Each row is a point on a landscape with many peaks, with its height.
A climber steps from a point to the highest of its 5 nearest points, and stops where none of them is higher. Distance is the straight distance between rows; heights are no part of it.
risuk: [-13  16  33   7  25   3  68  -1 -12   8]  (h 524)
Muv: [-19   2   6   9  -2   8   0   8   5  25]  (h 544)
gamuv: [  8  12  34 -32 -10  25  59 -18  -3   0]  (h 247)
pupor: [-25   5 -15  58  24  -9 -77  37  10   3]  (h 103)
Vone: [-35  10  29  20  47   5  67  -4 -17   1]  (h 134)
rofen: [ 53 -15 -36  -4 -47 -16 -47 -18  -3 -14]  (h 630)
Galan: [ 51  -1 -23 -28 -35 -23  -5 -27   5 -23]  (h 306)
zedez: [ 20 -17 -18  -3 -14 -16 -48   7   2 -25]  (h 396)
Laz: [-21   5  -4  34  11 -10 -55  26  16   1]  (h 619)
zigi: [-17   8  21  30  33   9  32  10 -20  12]  (h 439)
Let: [ 32 -14 -22 -13 -16 -13 -37  -1   2 -24]  (h 241)
Lufe: [ 30  17  15 -62 -20  32  59 -43  -6  -6]  (h 536)
fama: [-23   5  -2  13   1  -8 -29  16  18  10]  (h 496)
bavi: [-44   7  26  26  52   5  59  -1 -16   3]  (h 190)
der: [ -7  -3  -1 -20 -12  15  10  -3   9  12]  (h 552)
dunal: [ 55  -8 -26 -13 -38 -17 -28 -23   0 -24]  (h 582)
Marad: [ 27  16  17 -55 -18  30  55 -32  -4  -3]  (h 436)
Tiso: [ 39  -6 -25 -18 -27 -21 -31 -16  -1 -23]  (h 309)
tufu: [-33   9  -5  50  21 -13 -63  28  13   6]  (h 305)
Nalol: [ 21 -23 -29   5 -15 -12 -65  18   0 -16]  (h 424)
Seduv: [-28  -3  11  38  23   8   4  11 -19  24]  (h 344)
vobek: [-18  13  31  18  32   8  61   1 -14   4]  (h 319)
pesin: [ 16  -6 -14 -12  -9 -16 -31   3  11 -25]  (h 373)
rukap: [-31   1   5  32  14   5  -5  14  -8  29]  (h 326)
vis: [-32   2  26  33  48   8  41   6 -23   1]  (h 294)
pida: [-18   4  -5  20   4 -10 -39  21  19  -3]  (h 460)
Suzal: [-19   3  -2   3  -5  -8 -19  11  18   6]  (h 563)
gel: [  5  14  38 -20  -2  16  61 -11  -6   4]  (h 293)
fep: [  0  -4 -11 -20  -9 -14 -18   0  17 -13]  (h 426)
sivi: [  4  11  33 -11  -1  22  49  -4  -9   9]  (h 523)
guv: [  4 -17 -22  18   0  -7 -69  32  16 -13]  (h 377)
Loz: [ 12  -5 -15 -23 -10 -17 -18  -6  10 -20]  (h 378)
beru: [-21   8  27  27  35   5  48   2 -16   6]  (h 361)
vepom: [  5  -5  -7 -41 -13  11  21 -13   6   1]  (h 433)
kiz: [ -3  -3 -10 -10  -7 -13 -26   6  18 -11]  (h 468)
Libi: [ 28  -4 -21 -47 -21  -9  16 -27  10 -11]  (h 297)
vikev: [-15  -1   4  -3  -8  11   9   2   8  23]  (h 589)
zako: [-3  6 24 -4  1 20 32  2 -5 15]  (h 527)
panip: [-11   6  25  21  15  16  33   5 -15  16]  (h 510)
Ves: [-34   1   2  26   5  -6 -14  14   6  25]  (h 381)
Zaseb: [ 29  -2 -21 -53 -20   4  36 -34   5  -4]  (h 216)
Vobe: [-21   0  15  25  14  15  15  11 -15  22]  (h 595)
gapad: [ 15 -20 -22   8  -7 -13 -59  20   9 -18]  (h 528)
Kisal: [ 12   2  -5 -46 -14  21  33 -22   5   5]  (h 284)
nur: [ 30   8   1 -62 -18  30  50 -33   0  -1]  (h 391)
miton: [-39   2  -3  36  12  -5 -22  16  -5  23]  (h 264)
besas: [-9  1 18  7  4 18 18  3 -3 19]  (h 553)
Razu: [ -2  18  37  -2   8  15  54  -3 -10   9]  (h 358)
kagof: [ 32  -1 -21 -29 -22 -18 -13 -20   5 -22]  (h 271)
Timu: [ -1  -3 -11 -28 -10  -6  -4  -5  14  -7]  (h 473)
pinu: [ -6   2   7 -10  -6  20  15   0   4  14]  (h 562)
Pabob: [-28  -4  14  40  35  12  16  14 -29  15]  (h 227)
kebug: [-28   9  26  26  41   7  46   4 -19   1]  (h 332)
gad: [-36   8  -1  37  13 -10 -38  22   6  18]  (h 356)
muma: [ 31 -19 -27  -3 -22 -16 -55  -1  -2 -22]  (h 226)
Les: [  0  -5 -11  -3  -2 -11 -36  15  17 -15]  (h 429)
Lelu: [ 39 -22 -38   0 -36 -18 -58 -13  -3 -16]  (h 37)
gimet: [ -2 -14 -19  28   7 -10 -73  36  17  -3]  (h 228)
Sikev: [-36  -4   4  44  22   0  -8  16 -15  27]  (h 177)
Ramu: [ 42 -15 -29  -6 -29 -15 -46 -11  -2 -20]  (h 98)
lameb: [  8   1 -16 -36 -15  -2  13 -17   9  -6]  (h 422)
nov: [ -8  11  33  19  20  10  47   2 -16   9]  (h 455)
far: [ 39   1 -23 -41 -26 -27  11 -30   7 -16]  (h 199)

Call two points neighbours if one is among the 5 nearest of the other. Go from one point of each pair to the other, from neighbour to neighbour, staying as high as possible. Name the lowest point that can't be avoided.
vikev / gapad -> Les
Suzal / Laz -> fama
risuk / Laz -> nov
vikev / rofen -> Libi
Suzal / vikev -> Muv
Vobe / vikev -> besas
